Points, in no order, along strands that fork and pass close to each other.
Two points are linked if the straight distance between their rows is under 101.
tagoz: 2 9 30 10 35 14 -2 11 19 -52 -60 -9 -3 34 2 34 33 29 -19 4 11 25 -33 3
selu: 33 8 -21 40 2 26 39 -32 -28 -55 -33 -26 -41 54 -33 29 17 10 3 17 -6 14
 -6 0
dibu: -46 15 42 8 25 -27 5 -2 -3 -38 -4 68 -13 6 -39 10 12 26 -12 -5 18 -23
 -20 16
mipu: -12 30 17 -6 -1 8 17 19 -8 -47 -26 81 15 -47 11 -25 2 44 16 23 0 16 -28
 39
Zor: 7 6 11 -20 16 -9 -32 3 3 -18 -10 -3 -5 33 -26 2 -3 25 -13 -30 27 -14 -14
 -2
Tif: 16 -40 27 41 -14 43 8 -23 -25 -35 10 -30 -35 53 -21 -9 21 5 3 -26 5 56
 38 -23
vave: -1 -22 48 36 14 45 -21 -21 -16 -18 -17 -10 5 46 8 4 9 -11 0 -28 25 47 22
 4
div: 42 -37 10 35 -16 -19 34 7 -71 -28 22 14 -3 4 -16 -12 -43 -6 43 43 -30 36
 -21 14
Dilum: -22 38 11 -36 -17 -75 -19 48 -39 6 19 -4 34 -16 -51 -1 11 31 -28 -6 22
 -14 30 -29
zese: 13 10 7 -61 6 -9 -16 43 -16 23 -33 -65 -33 -3 -24 -3 7 -31 -30 -23 47 -7
 48 -30
sem: 16 43 -24 4 -21 30 36 5 7 -35 5 45 8 -33 46 -39 -17 31 -9 -32 1 61 -7 21
migi: 28 -60 37 6 10 71 6 -14 10 -4 -13 -18 8 17 14 -21 -14 -29 1 1 -28 49 9 0
Nafa: -16 -26 -17 -13 35 3 -7 -7 29 -7 -14 15 43 -4 5 -31 -9 -3 19 36 -41 -15
 -18 39
Boli: 36 -8 -17 24 -15 10 -14 6 4 12 4 -34 -27 25 -17 30 -6 -31 -23 16 21 -23
 -10 -35
fel: 0 -1 -5 -6 5 -13 27 16 64 2 -32 9 35 0 -2 5 -1 33 9 -30 -46 6 -41 20
Digum: -43 17 -31 -15 -17 -13 -32 -24 8 41 28 33 1 -47 22 -21 4 36 7 0 -23 -39
 3 -7
Sar: -25 30 -12 12 -1 3 53 -1 -7 -48 20 49 -13 -19 10 1 -6 20 16 -12 20 8 -26
 15
Kopo: 34 -15 11 26 18 20 18 9 20 -38 10 -28 -13 26 -15 43 2 -5 9 -34 18 14 2
 25
likas: 28 16 4 9 -14 25 56 5 -23 -8 4 17 26 -39 28 -6 -35 -5 56 22 -37 25 -40
 16
pigu: -18 -5 1 -26 14 -13 -64 -3 1 50 2 -29 9 11 -16 -11 -8 -11 3 -14 -14 -28
 5 5
zoruv: 10 -18 -29 9 1 16 50 2 40 1 36 7 0 -10 7 -8 -35 -30 16 12 -29 -11 -17 21
sib: -2 -19 -1 34 -6 -11 -7 -7 -51 -16 18 -1 -30 47 -17 15 -4 -15 17 3 16 -10
 8 12
buvo: 8 -64 16 33 -27 26 -16 2 -51 11 18 -28 -66 52 -3 0 11 -23 -15 -31 2 41
 36 -43
Zerus: -42 11 38 17 19 -32 -11 -4 17 -16 -7 64 35 -8 -2 0 10 22 -8 13 -7 -3 -37
 10
ros: 19 8 -27 55 -35 11 16 -2 -43 -27 48 15 -25 -9 21 18 -15 0 15 18 0 12 -3
 -12
sasek: 26 -33 12 39 8 4 25 -7 -41 -38 14 -1 -7 41 -23 -4 -19 -19 36 30 -7 28 14
 19
lefaf: 68 -16 -5 37 -19 31 24 -10 10 -13 -45 -16 42 -4 9 8 -20 -6 32 53 -31 28
 -19 18
mene: 21 -63 13 10 0 71 -23 -18 9 21 -12 -23 -8 30 13 4 -13 -22 -7 -32 -39 15
 -8 -31
tal: -2 -42 -51 -20 -7 -11 5 -36 66 37 9 -23 10 -7 4 6 6 -19 19 20 -30 -30 20
 22
pev: 33 4 -11 34 -21 25 56 -4 -57 -40 15 28 -3 -16 20 -7 -33 3 44 41 -13 25
 -20 -1
medu: -19 37 -16 2 -1 8 23 -15 -5 -30 17 67 -4 -22 25 -36 -5 41 -26 -23 29 23
 1 -6
tapan: -26 11 -9 -13 -3 -52 -37 8 17 25 -3 -14 53 -6 5 15 13 7 -31 16 4 -42 -14
 -16
liled: 12 -33 -1 8 -3 23 43 -13 -4 30 13 -1 2 -6 10 23 -24 -53 26 23 -30 -11 -3
 34
tol: 16 -25 24 -4 14 30 -16 -12 75 19 3 -38 2 17 -16 -8 12 -20 -38 -33 7 15
 25 -21
Zula: 26 -46 11 3 -8 36 -46 11 -40 -14 18 -48 -46 47 12 7 13 3 -4 -30 14 1 30
 -26
Zom: 11 8 16 24 2 16 16 -8 11 6 -13 2 27 13 -12 3 -30 -13 67 -15 -38 40 -20
 51
vegi: 8 15 -15 -13 5 -22 8 13 29 29 20 -43 -10 5 -27 11 -5 -15 -52 12 24 -38
 -1 -38
Lufa: 15 15 -2 -37 -6 -28 -68 32 -39 36 -20 -31 -18 3 -19 5 -17 -19 -2 -11 17
 -29 11 0
Tora: -11 24 6 -2 23 -31 27 11 16 -49 -36 -1 4 22 -24 36 31 50 -41 -3 5 -15
 -31 -20
ravav: 54 -17 41 25 15 43 57 0 13 -24 -16 -18 -13 6 -18 41 -9 -26 19 -7 -2 50
 -8 12
lis: 8 -27 30 -31 6 17 -30 -3 24 17 1 -51 16 12 -4 0 32 -19 -38 -43 48 7 41
 -31
Nifo: -1 -15 -36 13 3 10 29 -48 73 15 -12 -8 25 -23 -2 1 11 -6 27 35 -29 3 -6
 4
koton: -8 22 -18 -35 -27 -52 -5 31 5 56 18 -22 69 -9 -50 -37 -2 21 -29 7 -10
 -19 12 -37
rati: -29 42 -2 -43 -40 -61 -29 47 -47 40 -7 23 24 -65 -16 -18 -4 18 -26 12 19
 -26 24 -33
dud: -45 7 -32 -29 -9 -33 -50 -18 14 69 21 -10 -6 -14 -6 -14 -4 3 40 -8 -23
 -44 -4 7
femud: -28 4 10 -41 0 -61 -11 30 -1 42 -7 28 22 -3 -23 -6 4 16 -22 -2 -14 -58
 -9 -35
Nivon: -5 15 -31 -52 -23 -43 -17 27 20 69 10 -45 23 -23 -47 -13 -11 -19 -30 -4
 -15 -25 24 -21
gora: -43 22 24 -32 23 -48 -1 29 -22 11 -4 5 -56 20 -31 8 40 -16 -23 -6 38 -33
 39 3
gatu: 10 -11 -4 -36 1 -25 1 10 59 59 9 -39 28 6 -33 -9 -2 -18 -42 -16 -8 -28 2
 -32
Gul: 46 -27 -10 22 -4 27 -2 -27 66 36 10 -27 -2 20 -25 -2 -11 -47 -1 0 -10 -3
 19 -11
Lise: -24 4 -23 36 -6 4 -20 -22 0 30 40 5 15 -19 33 4 -4 -20 27 30 -23 -7 12 6
Suvi: 12 -4 43 32 18 36 -10 3 1 -20 -37 -1 20 24 5 11 -13 -10 27 -21 -7 61 -21
 35
falu: 33 36 31 -2 -10 40 20 17 -50 -21 -3 36 1 -60 49 -26 -29 27 38 16 -26 44
 -38 14
mor: -12 12 -7 -38 6 -45 -39 13 -37 -9 -14 -23 -3 0 -22 20 4 10 -25 -16 41
 -47 3 -3
Keboz: -1 20 -11 6 -5 -48 17 26 31 -37 5 -8 36 9 -9 -1 13 55 -28 -5 15 -8 -7
 -21
nelu: -41 -22 -19 -24 13 -35 -19 -16 43 20 2 14 43 -1 1 -21 20 32 10 13 -51
 -31 6 14
Zinel: 74 -32 56 4 7 71 31 0 8 -9 -37 -30 4 5 5 8 -19 -28 25 -8 -33 59 -15 3
zamu: 22 43 5 20 -1 11 57 27 -19 -60 -31 7 -6 1 3 -7 8 3 51 35 7 49 -14 42
kel: -14 22 15 -28 29 25 -32 -10 -42 -10 -1 -63 -71 24 -34 16 58 9 -36 -26 -5
 -21 23 -30
zamo: 18 -9 9 19 -15 -10 -48 29 -28 37 13 -55 -35 22 -10 34 -15 -39 -8 -5 17
 -25 15 -18
Tofut: 31 -42 -13 -10 -14 14 -30 -9 36 61 8 -49 -14 18 -17 8 -9 -43 4 -47 -12
 -19 31 -9
dumil: -23 19 -6 37 -3 4 -13 -18 13 5 31 14 25 -1 8 -9 -22 -5 32 -9 -19 16 -23
 26
Sal: -5 32 -10 2 2 42 14 -7 15 3 -24 25 37 -62 68 -21 9 34 10 30 -45 48 -15
 17
Tadu: -9 16 28 -45 15 5 -37 10 -57 18 -26 -63 -62 -1 -23 13 33 -20 -22 -34 42
 -7 40 -35
vefo: -11 -4 -22 -13 2 24 49 -28 13 19 22 26 14 -38 12 -17 -23 2 39 13 -53 8
 -35 18
tel: -12 -4 25 -37 12 4 -22 -2 -4 -29 9 -58 -22 18 -28 9 38 22 -35 -53 51 12
 35 -8
pigub: -15 13 46 -6 27 -7 12 22 13 -21 -27 46 30 -19 1 -11 -7 20 31 24 -35 15
 -50 41
fal: 6 22 -27 11 -21 -7 -31 -21 -10 22 13 -6 15 16 0 10 -30 -4 0 -26 14 -37
 -49 -16
pefoz: -31 26 -2 14 -15 -25 9 -11 -5 -12 33 19 3 -18 3 26 7 6 -1 -22 48 -9 -4 6
Lopit: 8 -58 18 -4 32 25 -8 0 16 4 -1 -18 3 35 12 -11 0 -48 -2 5 -11 10 29 16
Mov: -3 -5 32 11 25 6 11 -7 -23 -44 4 33 -8 16 -14 -20 -21 -11 30 43 4 3 -12
 42
Mili: -14 -22 1 8 4 -1 -16 -5 -39 45 -31 23 -39 17 6 33 -10 -68 7 5 17 -30 13
 3
mog: -22 -22 34 -24 34 37 -12 1 -14 15 3 1 -47 38 -3 0 19 -34 -18 -42 20 -6 0
 -16
tero: 36 16 -13 30 -3 16 33 13 -3 -72 -45 -24 -24 39 -8 8 7 16 29 40 -1 29 -10
 32
segit: -1 4 -19 8 -19 -40 -12 16 -39 30 -30 -4 -49 -3 24 23 -8 -44 22 9 42 -41
 29 -9
Nilov: 6 36 -36 4 -20 -4 16 -3 29 -5 5 6 10 -4 8 -12 -27 22 -12 -19 4 -12 -51
 -22
vuso: -27 0 -13 -20 -15 7 -4 -27 -4 8 29 63 -3 -34 42 -54 -1 17 -38 -9 26 8 28
 4
fodo: -23 -24 3 -14 5 -2 6 -31 -17 13 2 63 9 -23 -4 -6 -13 -34 23 12 7 -30 -13
 41
Zad: -22 33 -12 24 -16 -30 -12 -13 -47 -28 30 1 -47 1 -11 29 18 11 19 5 31
 -27 13 10
sulo: -18 -21 -28 -7 -1 30 -19 -55 2 -3 12 27 34 -67 60 -4 3 29 5 8 -23 16 16
 15
puz: -32 17 -16 -17 -17 -33 -49 14 -15 19 35 21 0 -47 45 -2 10 26 -33 -2 14
 -21 16 -19
puvan: -12 14 2 7 1 24 2 -17 -12 -35 -5 53 39 -56 52 -11 -7 15 4 22 -12 18 -17
 12
vilog: 25 -18 14 -4 20 29 14 -8 33 -46 -4 -56 -35 38 -24 13 32 9 -28 -41 29 8
 22 -6
Fimal: -38 -11 24 -5 15 -9 -20 -18 -17 38 -3 42 -17 23 -8 -10 0 -53 11 5 27 -31
 0 25
sol: 2 -1 -42 -17 -30 -27 -25 7 9 8 10 -15 16 -33 42 5 4 2 -20 20 18 -43 0 -9
pul: -21 25 -20 -36 -27 -55 -37 22 -23 38 11 6 34 -65 30 -26 24 38 -34 -2 -3
 -10 49 -47
kezol: -13 24 -14 -2 1 21 11 -1 42 15 -8 44 26 -38 46 -20 11 72 -16 -6 -73 48
 -11 -6
guro: -33 -15 -51 0 1 35 16 -52 37 13 6 5 31 -50 35 -5 23 31 19 39 -37 21 10
 -3
fid: -15 18 -11 2 -11 -23 39 12 58 12 -13 49 49 -14 17 -28 11 51 -4 -7 -51 14
 -26 -5
dapig: -10 -21 13 -11 33 -3 7 13 29 -16 0 23 14 23 1 -17 -2 -19 -8 25 1 -11 -7
 28
kopu: -18 13 -25 -2 -8 -29 12 22 -29 7 15 26 -51 -21 41 12 -2 -35 -7 24 34 -43
 10 -16
fomod: -6 17 9 -38 11 -56 14 50 7 33 -2 -31 -30 2 -23 17 20 -17 -44 -6 33 -27
 35 -30
Tev: -19 16 -27 19 -18 6 -18 -21 -19 0 37 44 -3 -24 50 -42 -7 -11 4 29 21 -3
 20 -1
Sef: 11 15 -21 50 -20 8 43 -35 -42 -53 4 -5 -25 8 4 41 16 18 19 20 22 8 -6
 -11
Vek: 13 19 -12 7 13 -2 -4 18 35 -13 -12 -7 13 32 -6 5 -20 18 -3 -30 -19 5 -53
 10
Gel: 67 -17 -16 51 -14 29 23 4 36 -34 -35 -20 -12 38 -9 8 -17 -8 6 37 0 23
 -11 2
debok: 8 35 4 -14 -8 -58 -8 40 8 -8 17 -37 33 5 -49 10 -6 40 -27 -14 19 -14 8
 -27
siluz: -31 -15 38 -25 41 -5 -14 -8 -14 5 -9 23 -41 31 -17 -4 28 -23 -15 -10 55
 -17 24 13

A fork is a point with three links. Follow the links from the first point to the second and name the forks in between, in order.
mene, sem | migi, dapig, sasek, medu
tero, tel | pev, sasek, dapig, migi
Lopit, zamu | dapig, sasek, pev, tero
Lufa, guro | Vek, puvan
vefo, mene | likas, pev, sasek, dapig, migi

A fork is a point with three links, a tip a point with one. Leave the first point through the second and follow the links. Name the first fork or tip that comes.
Tofut, Gul | migi
Zula, buvo | medu
vuso, Tev | Zula
